Points on a hilly landscape, in no order, each with its height.
A climber steps from a point to the highest of its 2 nearest points, and stops where none of them is higher. Distance is the straight distance between rows; heights are no part of it.
q_917 (h 155): [112  85  96  97 103 100 115 105  89 106  88  96 105 116 114 104 115  97
  86 125  88  98  56 106  94  71  89  72  62 100  92 105]
q_28 (h 534): [ 82  97  95  99  78  95  94 117 109 112  70 123  92 124 102  77  97  72
 120  67  91 124  99  85 103 103 112 107 101  87  97  90]
q_533 (h 60): [ 90  93 101 121  98  82 127  77  44  82 100  80  88  96 114 103  97 132
 117  95  95  83  84 112  95  75 107  98 150 103 120 104]
q_963 (h 175): [100  94  98 102 122  99 115  67  61  91 100  88  89 102 104 121  99 115
  95 120 106  92  57 112 114  86 111  55 108 104 109  86]
q_60 (h 196): [108  95  95 112 114 102 109  80  69  84 112  66  95  97  93 112  99 127
 101 129 103  74  70 109 105  79 103  63 109 104 102  81]
q_348 (h 270): [ 99  80 128  92  71  99  96 111  74 100 136 102 116 123 103 118  99 124
  77  96 118  94  67 122  84  89 102  95  75  92  94  77]
q_835 (h 216): [105 129  85  95 124  84  92 108 104 102  75 119 110 119 112  98 120 102
 106  89  76  97 133  82 102  98  82 129 109 104  99 147]
q_24 (h 597): [ 99  90 103  85  94 103 100 112  98  99 124 114 111 103 102 106  92 106
  94  96 114 103  88 114  89 102  97  88  77  88  97  91]
q_417 (h 126): [105 111 108 101 100  76 103 104  92  83 108 101 107 119 124  99  99 134
 103  78 109  87 126  91  78  90  85 127 114 100 101 143]
q_227 (h 283): [116 105  87  97 128  99 131 101  95  95 114  80 110  77  80  90  86  85
 118 111  92  87  93 115 113 113 101  76  96 114 108  85]
q_321 (h 338): [112  85 118  83  95 110  90 116 123 106 138 117 115  80  85 122  99 114
  64 112 138  94  99 115 100 127  98  88  71  87  86  76]
q_20 (h 486): [ 63  75 115  95  58 125  65  75 117 119  98 111  68 110  94 117 106 108
  51  90 132 113  98 101 104 102 128 100 102  93 104  62]
q_949 (h 94): [ 83  82 106 101  84 127  86  83 111 126  85 112  79 112  86 126 107  86
  70  92 114 120  51 115 122 101 135  82  96 103  91  46]
q_592 (h 453): [ 86  86 106  96  81 104 100 111  93 119 108 124 106 116  97  99  89  82
 102  73 107 119  69 121 103 104 126  89  91  89  95  70]
q_353 (h 480): [ 87  96  85  98  71 109  87 111 108 108  56 108  80 114  96  65 100  67
 114  87  93 119 121  78 101 100 115 103  92  88 108  78]
q_685 (h 255): [117 130  85 107 110  96  89 126 122 104  99 105 130  84  84  80 107  70
 122  83  81  96 152 100  99 125  90 151 116 108  98  97]
q_854 (h 198): [120 107  89 118 123 100 125  98  85  75 115  50 110  67  81  78 105 101
 118 143  84  74 108 110 106  82  81  75 109 132 100  88]
q_95 (h 272): [113 115  92  93  95  98  76 129 123 102 102 116 120  92  97  84 104  81
 118  85  94  98 153  96  94 124  86 137  97  91  96 106]
q_447 (h 280): [113 102 105  93  86  90  86 132  85  85 117 114 128 116 115  86 105 115
 106  94  92  93 121 100  72  89  63 120  80  90  90 115]
q_797 (h 341): [ 98  86 114  97  92 119  97 101  95 116 108 115 121 111  91 139 109 107
  61 101 118 107  32 126 113  97 117  82  82 107  92  64]
q_941 (h 172): [120  86 100 110  92 103 102 113  86  99  92  91 111 122 109  88 122 105
  97 130  80  92  74 102  86  64  75  77  57 102  87 100]
q_697 (h 108): [ 97  94  95  99 102 103 124  91 109 117  69 108  70 114 100  88 103  63
 107  96  83 121  77  92 120 102 120  79  87  93 103  91]
q_234 (h 76): [ 72  97 113  94  70 122  94  73  98 127  98 123  86 117 103 139 109  98
  67  88 107 123  46 111 117 101 135  88 110 106  93  70]
q_814 (h 673): [118  94 101  94 102 106  88 104 106  87 123  86 105 101  94 113 102 128
  75 142 116  85  90 105  86  89  76  74  72  94  91 105]
q_890 (h 181): [ 98  85 102  96  78 125  74 107 131 105 114 103  90  79  71 102  98  94
  78 107 135 105 107 102 111 124 120  86  81  88  98  44]
q_448 (h 320): [110 116  89  99 137  94 111  96 106  96  88  80  98  71  97  93  88  73
 130 105  77 100 119  96 113 119 106 110 111 114 104 117]
q_493 (h 187): [132 115  88 115 132  98 122 104  89  85 108  52 121  64  81  76 109  90
 114 133  67  79 122 107  96  86  70 100 105 132 102  98]
q_826 (h 363): [ 89  99 105 107  79  73 120 105  63  87 103 112  99 126 127  97 104 129
 119  79  98 100  81  91  77  69  97 110 121  94 107 122]
q_781 (h 508): [121 115  84 116 106  97 104 121  90  87 112  77 141  92  94  77 114 107
 117 113  71  82 142 104  81  83  61 127 103 115  94 107]
q_565 (h 475): [115 109  87 129 104  93 109 113  84  88  91  69 120  98 104  75 107 114
 125 106  77  80 129 107  84  68  67 120 120 106  92 111]
q_203 (h 193): [ 88 104 115 102 100  76 120  93  91  93 115 110  99 106 120 109  83 125
 112  59 115  95 118 105  91 110 110 127 121  94 114 122]
q_783 (h 518): [108  91  94  93 110 103 108 108 104 110 112 105 113  99  89 102  94  91
 100 107 108 102  77 112 110 108 103  72  68  95  92  80]
q_80 (h 397): [103 113  90 101 112  79 129 109  83 109  68 120 102 120 116  83 103  90
 127  75  73 107  90  95 105  87  94 106 109 104 103 125]
q_587 (h 444): [ 96  90  81  94  78 114  76 113 118 109  57  99  83 101  92  64 107  71
 100 108 103 112 125  82  97 102 103  99  73  89 104  70]
q_662 (h 604): [ 78 113 101 104 112  88 111  74 109  93  78 102  64 100 102  93  86  98
 122  85  93 112 111  68 122 116 123 103 150 114 112 125]
q_887 (h 241): [122 133  81 100 115 104  98 130 114 104 114 113 136  77  77  81 118  65
 120  97  68  92 147 103  92 132  78 135  93 111 102  93]
q_79 (h 212): [116  93  95 116 112 103 116  90  83  72 122  55 103  82  83  95  96 122
 108 139  98  69  90 116 105  82  90  68 113 112 100  78]
q_920 (h 547): [122 128  81 115 131  91 106 111  89  94  98  80 139  78  94  85 107  92
 114 107  70  84 137 102  89  99  70 133 110 121 104 117]
q_597 (h 368): [ 99 118  91  95 106 113  93  98 127  96 101  76  82  75  79  92  76  71
 116 100 101  97 129  94 107 130 117  99 105  90 112  77]
q_402 (h 452): [ 90 111  92 109 115  77 130  88  84  98  71 120  87 108 119  85 106 102
 123  81  82 111  83  80 110  93 104 100 132 114 116 135]
q_910 (h 269): [105 134  89  97 103  84  78 109 130 102  77 116 100 109 102  94 105  93
 116  71 100 101 150  81 108 112 100 147 126  97 100 128]
q_411 (h 240): [110  94 108 137 101  91 116  93  91  79 122  32 107  63  93  88  88 119
 109 123  96  71 135 105  83  81  83 127 136 117  91 100]
q_531 (h 314): [ 95 109  98  87  84 108  65 105 133 106  84 119  84 104 112  91 105  92
  98  92 105 113 139  77  94 117  97 110  96  77  96 133]
q_27 (h 319): [111 127  77 101 121 103  78 112 121 111  75 107 114  98  97  93 124  71
 121  98  67  97 154  83 118 124  91 135 104 102 105 114]
q_193 (h 226): [112  89 110  77  86 109  85 144 111 102 130 122 122  90  83  81  99  82
  98 105 112 104 105 118  92 123  82  91  61 102  86  78]
q_205 (h 278): [116  77 117  95  90 112  92 132 112 101 128 122 137  94  80 118 105 109
  67 119 133 103  65 118 102 106  92  81  60 113  85  60]
q_525 (h 457): [110 104 107 105 119  97 124  86  78  80 137  65 111  70  92 104  76 113
  98 100 110  73 113 127  89 107 105 111 123 110 117  88]
q_986 (h 337): [123 100  96  86 102 109  77 141  88 105 110 128 141 103  99  81 128  85
 101 112  80  93 128 107  96 120  65 115  61 101  87 104]
q_497 (h 112): [ 86  91  97  93 100 111 103  79 103 119  93 105  81 106  89 117  93  86
  86 103 110 111  61 107 129 113 135  68  93  94 101  64]
q_974 (h 398): [107 104 109  88 119 102 110  82  91  84 142  85  99  85  91 127  88 126
  82 116 120  81 105 111 102 116 102  85 101  95 112  94]
q_380 (h 362): [ 67  90 102  96  94 112  92  64 117 111  74 110  52 109  95 110 103  87
  90 109 102 128  83  72 120 107 123  72 106  95 108 105]
q_801 (h 110): [ 99 101 115  90 107 105  99  76  78 101 124  99  97  97  95 149  96 128
  70 109 127  86  70 122 114 105 111  75  98  94  97  76]
q_43 (h 138): [100 118 110 115 112  61 117  96  96  84  93 101 103 108 125  95  92 135
 106  77 111  89 122  89  91  80  85 143 136 109 111 142]
q_5 (h 228): [109  85 103 128 102 104 109  83  84  69 127  36  97  67  86  96  86 125
 113 130  97  72 118 115 100  78  93  99 143 112  96  86]
q_120 (h 214): [ 83 101 110  90  90  88 105  83 103 103 109 121  86 113 117 113  91 113
 104  70 115 110 110  87  89 114 115 102 117  85 110 126]
q_113 (h 184): [ 80  80 111  94  93 130  72  83 142 122  84 113  76 101  90 129 111  97
  62 112 118 127  59  91 121 101 126  82  86  96  91  94]
q_670 (h 340): [ 84 102  99  88  92 116  69  91 143 107  83 105  67  98 102  98 102  91
  93 106 108 113 124  71 106 118 106  96  95  79  99 117]
q_110 (h 428): [106  92 111 103 115  98 121  80  75  78 137  62 102  76  94 114  83 131
  92 118 112  67 108 121  98 100 103  87 111 100 109  87]
q_672 (h 273): [ 99  91  96 132  98  75 125 101  70  84  92  77 115  94 114  83  87 124
 129  84 102  83 109 115  85  66  89 132 144 112 105 101]
q_174 (h 431): [131 112  94  99 106 104 104 108 104  80 135  72 108  79  82  92 103 126
  97 145  94  73 127 102  83  93  67  81  84 107 101  96]
q_311 (h 371): [ 76  95  88  89  80 115  72  90 132 112  62 107  64 111 102  89 110  78
  92 110 103 127 106  66 103  98 107  88  88  91 101 109]
q_292 (h 379): [107  87 104  82  95 108  82 122 105 116  86 130 109 116 114  88 119  70
  95 101  87 118  81  97 102 104  87  99  58  91  81 115]
q_220 (h 163): [ 78  99  87 102  85 113  87  81 106 100  68  87  61 100  92  86  89  84
 101  97 110 112 107  78 105 100 127  89 104  94 118  73]
q_14 (h 128): [ 88  94 110  84 109 109  97  79  97 107 110 108  88 104  99 138  95 111
  78 106 119 106  67 109 113 105 113  74  90  94  98  99]
q_309 (h 188): [ 94 106  96  96 109  90 109  89  89  94  96 108  95 113 122 104  95 112
 114  92  93 104  97  94  87  93  96  98 110  98 107 139]
q_93 (h 96): [108  94 111 100  95 100 107  83  68  93 136  76 105 104 101 132  98 136
  73 108 125  73  89 129  96  92 100  80 100  93 100  69]
q_4 (h 433): [119 116  92 106 110  89 102 126  77  94  86 105 139 125 106  75 115  98
 121  90  72  93 119 101  91  79  69 123  86 104  98 117]
q_285 (h 402): [ 84  99 102  94  88  99 106  97  96 110 114 115  93 112 103 109  86  91
 106  73 104 109  88 112 100 110 123  90 109  83 104  90]
q_712 (h 84): [102  97 106 104  92  99 114  81  47  99 123  82  98 109 105 124 101 129
  84  99 104  80  66 129  96  82 108  76 116  98 103  66]
q_23 (h 530): [ 50  91 113  99  63 122  73  53 108 111  88 110  54 117  94 122 106 107
  55  92 122 122  93  78 102 104 126  91 116  96 104  76]
q_796 (h 330): [ 78  85 123  87  83 116  72  83 130 116 113 119  83 104 103 135 102 113
  58  96 130 112  88  96 108 111 120  96  89  81  94 100]
q_932 (h 151): [ 96 101 115 123 106  65 125  78  77  72 100  85  95  98 123 102  88 144
 107  86 115  81 113  95  85  75  98 136 152 113 115 138]
q_427 (h 526): [ 96  84 109  94  88 102 108 129  92 112 103 121 114 122 104  81  96  70
 109  77 100 119  64 115  95  96 106  95  76  92  90  87]
q_921 (h 325): [108 108  89 109 109  80 128 120  72  95  94  99 126 114 110  71  89  95
 132  74  84  95 100 114  87  77  92 120 106 107 100 100]
q_805 (h 127): [ 99  93 101  99 118  94 140  87  87 114  75 108  80 110 105 101  99  74
 104 100  84 112  53  93 124  97 121  66  86 101 102 100]
q_483 (h 238): [107 132  88 111 136  73 100  97 104  89  79 106 110 101 118 100 107 111
 109  96  92  95 128  82 100  95  79 139 135 118 104 155]
q_895 (h 249): [115  84 104  87  91 105  94 135 107  98 130 121 134  94  81  95 103  92
  88 105 120 104  79 119 101 114  89  85  60 110  86  68]
q_763 (h 446): [ 52  91 102 101  62 109  90  78 126 116  72 127  66 124 112 101 115  93
  86  94  98 138  78  55  95 103 122  88 114  97 102 120]
q_618 (h 300): [105 109  89  85 111 101  92 104 113 115  71 122 100 113 113  92 112  80
 110  95  75 106 115  88 110 108  91  97  78  94  94 127]
q_586 (h 225): [128 124  97  88 100 106  97 136 107  93 134 112 138  80  82  81 118  82
 105 112  83  85 146 109  80 128  63 129  81 107 100  99]
q_579 (h 301): [109 100  91 117 108  90 132 117  74  88 112  79 134  93  95  73  90  99
 127  83  93  89 103 123  85  83  88 107 111 112 100  83]
q_135 (h 244): [ 93  70 121  84  74 112  70 122 120 106 115 123 104 104 103 106  98  87
  85  90 122 113  79 110  95 110 106 100  72  87  83  87]
q_201 (h 209): [ 85  85 118  87  97 122  85  84 125 121 101 122  94 108  98 145 118 107
  56 103 115 115  44 103 112  91 117  87  78 104  91 103]
q_668 (h 447): [ 79  70 123  95  64 124  65  93 119 116 108 113  85 103  94 118  98 103
  55  84 137 112  89 115 107 114 130 103  89  86  89  49]
q_600 (h 116): [106 102 113 103  98  85 107  93  88  81 120  76 104 103 116 105  95 143
  97  99 112  74 133  96  76  89  87 117 104  84 108 134]
q_416 (h 389): [100 109  79  97 103 115  86  96 129  98  75  76  73  82  78  82  86  69
 110 111 102 102 122  86 110 119 114  94  89  90 117  69]
q_72 (h 254): [107  89 104 130  96  87 120  90  83  79 116  54 105  88 103  89  87 132
 119  94  97  75 126 108  81  69  87 124 135 103 100 100]
q_67 (h 125): [ 92 121  80 110  96 101  94  98 123 103  55  87  76  97  92  74  91  76
 123  91  87 112 137  74 107 111 111 118 120  97 118  94]
q_843 (h 232): [ 87 114 103  91  92  90  98  98 118 102  93 131  89 117 118  97  98 106
 109  77 107 113 119  82  95 111 105 110 117  91 102 139]
q_546 (h 261): [119  97 105 109  82  89  92 128  81  83 115  90 126 120 101  79 105 120
 121  97  85  85 124 107  71  74  62 117  91  98  89 101]
q_842 (h 414): [103 100  80  90  92 123  70 111 129 104  70  87  79  79  85  79 101  68
  97 121 105 103 134  82  99 115 104  95  79  88 114  68]
q_725 (h 436): [106  92  88 130  99  92 113 100  74  83  84  65  99 102 112  76 108 117
 135 109  76  81  99 103  94  60  83 104 125 107  94 112]
q_69 (h 445): [113  82 107  87  91 106  83 135 101 106  96 124 129 114 109  92 120  81
  88 116  95 105  74 110  89  90  70  94  44 102  81 109]
q_30 (h 369): [108  96 118  87 106 108 102  96 110 102 140 104  99  90  88 131  92 121
  76 109 127  85 108 114 103 129 107  88  85  84 104  86]
q_165 (h 237): [128  98  92  86 112 104 118 119 122 110 101  97 109  76  69  85 106  64
 103 113  96  98  94 107 121 126 102  63  68 117  91  70]
q_516 (h 520): [110  80 108  91  91 106  80 127 102  97 118 113 119 111 105 109 108 107
  78 122 110  98  68 107  85  84  81  87  54  98  83 102]
q_479 (h 264): [102 116  95 101 130  83 106  87 101  82  93  95  91  84 111 108  88 107
 115  97  94  97 121  85 104 105  99 121 136 114 112 151]
q_276 (h 167): [ 86 104  96  89 101  99 107  88 104 106  95 115  81 111 116 111  95 104
 104 100  96 110  81  84 105 107 106  82 105  97 103 138]
q_413 (h 180): [ 68  87  92  99  81 125  75  81 112 108  59  93  63 102  84  91  96  81
  78 110 114 119  91  80 100  93 123  81  88  99 114  69]
q_116 (h 166): [ 87 101 104 111 106  76 117  75  75  80 100  99  87 104 123 112  93 131
 108  93 102  93  97  91  91  86 100 106 138 106 115 142]
q_269 (h 399): [102 100  92 113  92  85 114 106  76  88  94  84 103 121 119  83  98 127
 126  91  88  92  99  97  82  66  85 109 119  94  98 118]
q_267 (h 177): [ 90 113 107 103 101  73 114  99 111  98  97 107  92 104 107  99  77 109
 119  60 109 105 131  87  99 112 112 136 135  99 104 118]
q_847 (h 299): [ 98  81 121  89  84 107  90 103  89 109 126 116 112 115  97 127  94 109
  68  88 122 102  57 125  94  99 113  89  79  96  91  72]
q_328 (h 361): [ 98 103 107  91 119 103 116  71  78  96 129  89  94  85  88 128  80 107
  94  93 115  86  94 130 118 121 125  84 120 102 108  71]
q_983 (h 458): [121 106  96 105 115 105 102  92  97  71 126  58 102  74  92  97  98 125
 106 141  91  72 126 102  84  86  71  97 102 106 101 112]
q_428 (h 360): [ 76  94 114  88  89 111  83  65 116 110 111 106  62 107 103 132  99 109
  71  97 121 108  99  90 113 119 125  84 104  87 101  99]
q_545 (h 364): [ 90 104  94 103 105  93 122  90  89 105 103 105  86 107 105 100  82  96
 122  77 100 102  87 107 110 104 116  90 116  93 114 101]
q_549 (h 152): [ 96  94 105  97 119  97 122  78  74 112  90 105  85  99 108 119 107  94
  92 116  98 105  44 105 121  92 119  65  95 102 107  95]
q_232 (h 393): [105  69 111 100  89 115  94 113 113 117 103 120 118 104  82 119 108  87
  77  97 116 114  43 121 116 102 122  84  67 106  81  65]
q_790 (h 259): [117 101  90  91 123 104 124  99 112 105  94  90  92  85  74  88  90  73
 108 108  97 102  89 106 127 122 116  66  84 108 101  69]
q_36 (h 386): [112 112  90  90 102  93 101 122  96 101  92 113 125 107 101  85 105  87
 125  84  83 102 115 103  97 106  86 120  86  97  99 114]
q_596 (h 197): [114  92  98  89  96 116  89 118 138 110 113 109 101  76  74 101  97  85
  91 119 123 102 102 105 113 134 104  79  72  96  92  60]
q_130 (h 271): [ 94  61 126  89  76 122  65 127 134 109 119 129 106  97  96 120 106 100
  63 105 132 113  67 116 105 107 109 100  72  94  81  81]
q_642 (h 239): [ 93  90 109 100  81  94 102 105  65 100 115 111 109 128 111 113 103 112
  93  91 106 101  55 114  81  72 103  91  85  90  99  94]
q_235 (h 601): [116 136  82 117 136  86  93 110 108  97  97  89 137  74 102 103 102  87
 111  97  78  90 143  98  91 110  72 162 124 116 102 128]
q_779 (h 327): [ 94 102  96 110 105  86 131  90  67  95 108 102 103 103 111 102  80 104
 121  71 102  94  80 117  96  99 113 102 135 102 116  98]
q_13 (h 473): [123 112  87 120 105  97 102 126  71  94  92  86 149 114  98  65 131  95
 123 108  53  84 134 105  94  74  61 126  91 117  90 100]
q_799 (h 367): [ 92 107 120  83  99 107 103  67  86 114 122 106  84 102  97 131  90 109
  78  84 121  95  92 121 123 128 131  85 112  92 104  61]
q_995 (h 496): [118 113  98  92 124 101 105  97  99  81 120  74 106  76  99 104  88 111
 103 117  98  78 122 101  90 103  85 109 106 103 108 126]
q_859 (h 195): [ 76  72  96 102  67 123  70  97 124 111  76 104  75 106  92  93  99  80
  79 103 115 124  89  92 101  97 125  88  82  91 102  70]
q_802 (h 95): [100  95  95 103  95  92 120  99 106 116  50 119  70 123 113  81 111  62
 107  87  71 124  96  74 121 101 114  94  90  93 103 109]
q_886 (h 404): [ 84  91 115  89  78 118  85  85 104 121 115 113  87 100  89 130  94 103
  69  80 123 108  91 118 117 122 127  86  97  85  98  59]
q_665 (h 109): [102 115  86 106 106  86 120 102 108 116  44 111  80 120 109  74 109  68
 126  80  65 117 118  77 128 103 110 106 107  98 109 111]
q_617 (h 351): [118 121  78  94 122 101  94 117 107 102  90 104 124  99  98  91 112  82
 117  99  75  97 134  99 104 114  80 120  86 104 101 124]
q_437 (h 150): [ 99 122  85 115 113  89 103 108 120  99  81  87  99  83  95  83  74  75
 136  72  97 106 130  95 104 115 110 135 136 107 105 106]
q_757 (h 236): [ 86  90 117  87  80  96  95 101  94 102 116 123  96 122 130 120 103 119
  84  86 114 107  83  91  82  90 102 100  83  82  99 134]
q_262 (h 392): [ 82 105 121  82 114 109  88  61 105 100 111 102  66  93  95 133  88 112
  81 106 117 100 105  94 123 131 132  77 114  83 104  94]
q_49 (h 233): [ 81  81 111  93  88 115  93  94 110 116 101 123  95 117 114 135 117 105
  67 102 104 115  33  99  96  80 113  85  74 102  96 117]
q_703 (h 308): [116 103 103  88  96 101  76 142  84  95 118 120 150 114 103  74 117  91
 116  97  87  95 128 100  83 108  59 129  73 100  83 107]
q_834 (h 136): [105  88 103 142 100  73 106  83  87  76  80  61  93  87 114  93  98 133
 127 110  97  82 123  97  90  56  83 136 159 109  87 129]
q_11 (h 45): [ 60  96 113  97  76 108  96  75 102 118  98 129  72 118 108 121 100  97
  86  83 107 124  70  88 105 108 126  84 116  93 104 103]
q_975 (h 355): [109 107  88 118 115  78 134 116  69  96  67 103 119 115 117  66 110 100
 136  75  74  97  92 104  95  72  86 120 118 108 101 112]
q_48 (h 215): [ 78  71 111  91  67 123  62 112 132 116  88 125  85 104 100 102  98  84
  80 100 120 123  89  99  99 101 115  99  79  85  88  88]
q_645 (h 147): [107 105  98 138 110  76 104  94  90  83  82  53 115  82 109  92  92 121
 116 107  98  90 133 102  89  66  78 145 149 118  90 123]
q_562 (h 260): [101  88 103 110  82  93 115 116  64  95 114  92 116 126 104  91  98 112
 112  99  97  94  68 116  81  68  92  82  90  90  91  86]
q_326 (h 527): [ 79 104  94 105 122  79 124  79  87  87  84 112  76  94 115  96  89 105
 126  86  92 109  93  83 119 107 120 111 159 119 119 135]
q_594 (h 336): [ 95  96  89  88  91 113  82 105 123 120  67 118  79 115 107  87 113  73
 103 101  88 123 101  85 109 109 105  88  80  83  95 115]
q_92 (h 297): [ 94 101 100 125  95  77 134 101  61  90 105  96 109 104 114  87  82 119
 126  67 101  93  92 118  85  76 104 118 138 106 111 102]
q_905 (h 265): [ 75  89 115  92  77 102  96  96 104 116  99 133  93 123 123 114 109  99
  81  91 103 121  55  84  87  87 108  97  91  94  97 132]
q_245 (h 148): [ 96 102  97  82 114 103  98  87 107 102 105 109  86  99 105 120  95 103
  90 110 104 105  83  95 100 104 102  74  84  93 100 121]
q_840 (h 309): [110  69 123  93  91 121  79 121 119 106 129 126 120  93  83 132 104 119
  57 113 142 101  77 119 103 115 107  88  69  99  82  64]
q_325 (h 332): [117  99  92  87 108 101  86 121 101 119  75 129 113 123 110  91 134  70
  99 108  73 106 111  93 107 106  86 102  59  92  88 125]
q_477 (h 403): [ 72 101  92 100  82 103  93  80 119 107  56 114  56 119 105  92 108  87
  98  98  97 130 104  58 108 104 110  87 108  94 106 115]
q_884 (h 710): [119  98  91  82 114 108  91 109 115 101 113 111 114  89  94 108 101 107
  82 134 106  94  91 102 100 108  79  76  66  93  93 112]
q_318 (h 328): [ 89 101 110  97  76  75 108 119  79 100  96 134 109 137 128  93 102 111
 115  69  98 114  81  91  78  76  91 112 100  98  99 125]
q_677 (h 176): [127 120  88 129 114 101 110 105  95  81 118  51 123  62  90  78 114  97
 115 141  69  77 138 102  87  80  58 121 118 137  91  97]
q_284 (h 450): [104  79 104 102 100 112  99 113 124 118  95 110 101  98  79 105  97  80
  84 106 109 116  63 110 120 111 116  69  67  99  88  63]
q_297 (h 157): [114 116  88 136 122  77  97 101  89  89  85  58 128  70 103  92 102 108
 110 119  85  85 138 100  83  76  65 158 139 123  85 115]
q_508 (h 189): [111  95  97  99  86  99  87 121  84  95  99  97 109 130 117  92 115 109
 105 119  81 100  91  93  77  64  72  94  70  91  87 116]
q_283 (h 34): [ 63  90 122  97  54 113  94  72 103 120 105 131  69 122 114 127 102 106
  70  72 112 118  82  97  97 111 130  99 121  92  96  83]
q_278 (h 129): [ 99  91 102  97 112 109 120  82  92 121  89 109  91 105  88 123 102  93
  80 103 109 114  44 109 126 101 125  63  81 104  96  76]
q_542 (h 525): [109 103 103  93 102  95 110 113  94  90 128  99 120  96  95  92  83 104
 110  88 104  90 113 117  84 104  88 102  84  93 102  95]
q_455 (h 135): [111  89  96 101 116  97 110  87  93 100  88  94  92 107 109 120 108 112
  83 133  97  99  54  97 110  81  91  57  72 100  96 112]
q_15 (h 595): [120  86 106  94  89 107  88 125 106  87 129 105 124  97  92 108 108 128
  73 135 122  94  86 112  87  88  73  76  56  98  85  85]
q_571 (h 307): [104 104  93 100 134  98 126  85  74  84 111  78  99  76  92  97  79  98
 112 112  97  80  85 115 113 100 111  76 110 110 112  91]
q_246 (h 606): [125 112  95  82 124 108  92 103 115  94 120  97 106  75  88 105 101 101
  96 131  95  92 112  98 103 126  86  91  77 100 102 114]
q_821 (h 282): [104  97  92 108  96  93 123 113  65  92 124  79 123 107  94  72  95 106
 118  95  96  83  87 122  82  76  95  89  99 107 104  79]
q_751 (h 250): [ 92 126  94  90 102  82  85  98 129 100  80 121  93 112 112  95 102 107
 109  80 103 111 138  65 103 113 102 124 127  97  99 148]
q_928 (h 490): [ 49  86 104 104  60 120  78  67 119 107  77 115  57 112  96 105 113 102
  65 101 114 128  85  68  93  96 119  87 110  97 111  96]
q_175 (h 374): [128 111  84  89 114 108  91 124  92 101 114 103 134  96  88  81 131  90
 100 133  71  88 129 106  92 102  58 100  63 113  94 105]
q_464 (h 107): [116 101 118 111 100  92 117 103  90  82 137  63 109  83 100 102  92 139
  95 107 107  73 142 102  72  96  81 128 102  93 105 111]
q_540 (h 536): [ 78 105  94 100 107 103  92  78 122  97  71  89  58  94  97  89  85  83
 114  99  94 117 116  62 112 119 126  93 128 101 115 116]
q_945 (h 217): [118  92  88  89  96 118  98 119 137 115  87 100  94  82  71  80 104  64
  96 121 105 105 102  96 122 126 106  76  61 100  94  55]
q_97 (h 293): [103 112  98  85  90 100  71 120 130 100  88 120 101 106 105  91 104  96
 109  76 103 105 149  88  92 117  94 131 100  81  97 118]
q_39 (h 165): [119 119  84 139 122  91  97 105  86  91  95  51 141  68  96  85 117 102
 112 130  66  79 149  97  87  78  57 140 129 127  87 102]
q_754 (h 488): [111 101 106 103 106  94 122 109  87  85 142  78 125  86  91  94  80 119
 101  92 107  78 118 124  83 101  93 105  97 103 111  88]
q_954 (h 400): [127 113  92  90 105 108  89 122 101  91 130  97 126  90  90  87 114 108
  95 133  89  85 124 106  79 103  60  89  69 102  95 104]
q_315 (h 333): [ 97 101 103 104 129 101 121  75  62  85 121  81  95  81  97 113  82 106
 104  97 103  85  84 121 115 107 121  84 133 106 117  90]
q_299 (h 348): [116 120  86  94 127 105 104  97 127  99  96  80  94  67  80  91  82  66
 126 104  87  96 120  98 115 128 115  99 105 104 109  88]
q_372 (h 211): [ 96  91 109  95  80  97  86 113  90  96 105 114 104 125 120 110 111 115
  89 109  97 103  71  97  76  73  83  99  69  86  90 135]
q_305 (h 543): [120 123  91  90 126 103  97 109 116  91 118  86 110  69  89 103  98  92
 110 119  85  88 135  98 100 128  85 109  98 103 108 124]
q_768 (h 137): [102 114  85 104 101  97 103 110 117 107  71  98  93 103  94  71  85  73
 132  70  92 110 127  95 107 112 110 121 117  98 110  90]
q_389 (h 298): [ 73  82 120  91  69 113  72  95 126 115 101 130  84 115 118 124 109 101
  68  91 119 123  78  91  93 103 115  96  90  88  94 127]
q_208 (h 553): [123 132  92 100 127  95  91 112 120  97 118  87 126  73  94 105 103  94
 109 104  83  84 150  98  89 122  71 147 113 104 102 131]
q_773 (h 162): [ 95 123  96 111 109  69 118  99 115  97  82 103 105  90 102  90  77  97
 123  62 105 109 130  94 106 101 109 150 151 117 102 112]
q_778 (h 72): [ 99  91 107 114  95  94 120  75  48  85 118  73  93 101 108 112  95 133
  98  95 108  71  92 129 100  82 109  89 136 102 113  84]
q_903 (h 429): [ 94 112 106  84 115 105  91  79 111  98 114  93  74  80  88 117  85  98
 101 103 115  99 112  92 115 125 122  85 110  91 107 102]
q_350 (h 621): [ 93  91 106  94  90  90 110 122 100 116  78 125  98 122 115  80 104  68
 115  78  86 121  78  98 104 101 106  98  81  93  98  97]
q_381 (h 59): [ 66 101 114  98  83 111 107  60  83 126 101 126  73 116 111 140 108 100
  74  91  94 120  43  97 111 105 127  78 121 101 102  95]
q_648 (h 290): [106 120  93 109 138  82 114  89  92  90  87  80 106  79 106  95  83  95
 129 103  83  96 117  98 111 100  95 123 126 119 112 135]
q_515 (h 164): [ 87  78  99  97  93 132  61  82 142 114  77 105  74  89  79 125 107 101
  59 120 132 120  79  92 122 104 125  86  85  96  94  67]
q_163 (h 123): [ 94 115  85 109 104  83 125 110 109 109  56 116  95 114 100  74  94  77
 136  64  80 115 110  86 120 104 111 122 126 104 108 103]
q_157 (h 482): [ 89 108  97  89 114 111  90  80 119 104  86  94  62  89  97  98  91  88
 111 109  98 111 105  78 122 114 121  84 105  98 109 109]

Where does a climber stop that starts at each point below?
q_778 | q_309
q_72 | q_350
q_447 | q_884
q_413 | q_24
q_318 | q_235
q_205 | q_24
q_642 | q_24
q_562 | q_662
q_27 | q_235
q_596 | q_23
q_515 | q_24
q_835 | q_235
q_389 | q_662
q_479 | q_350
q_533 | q_350
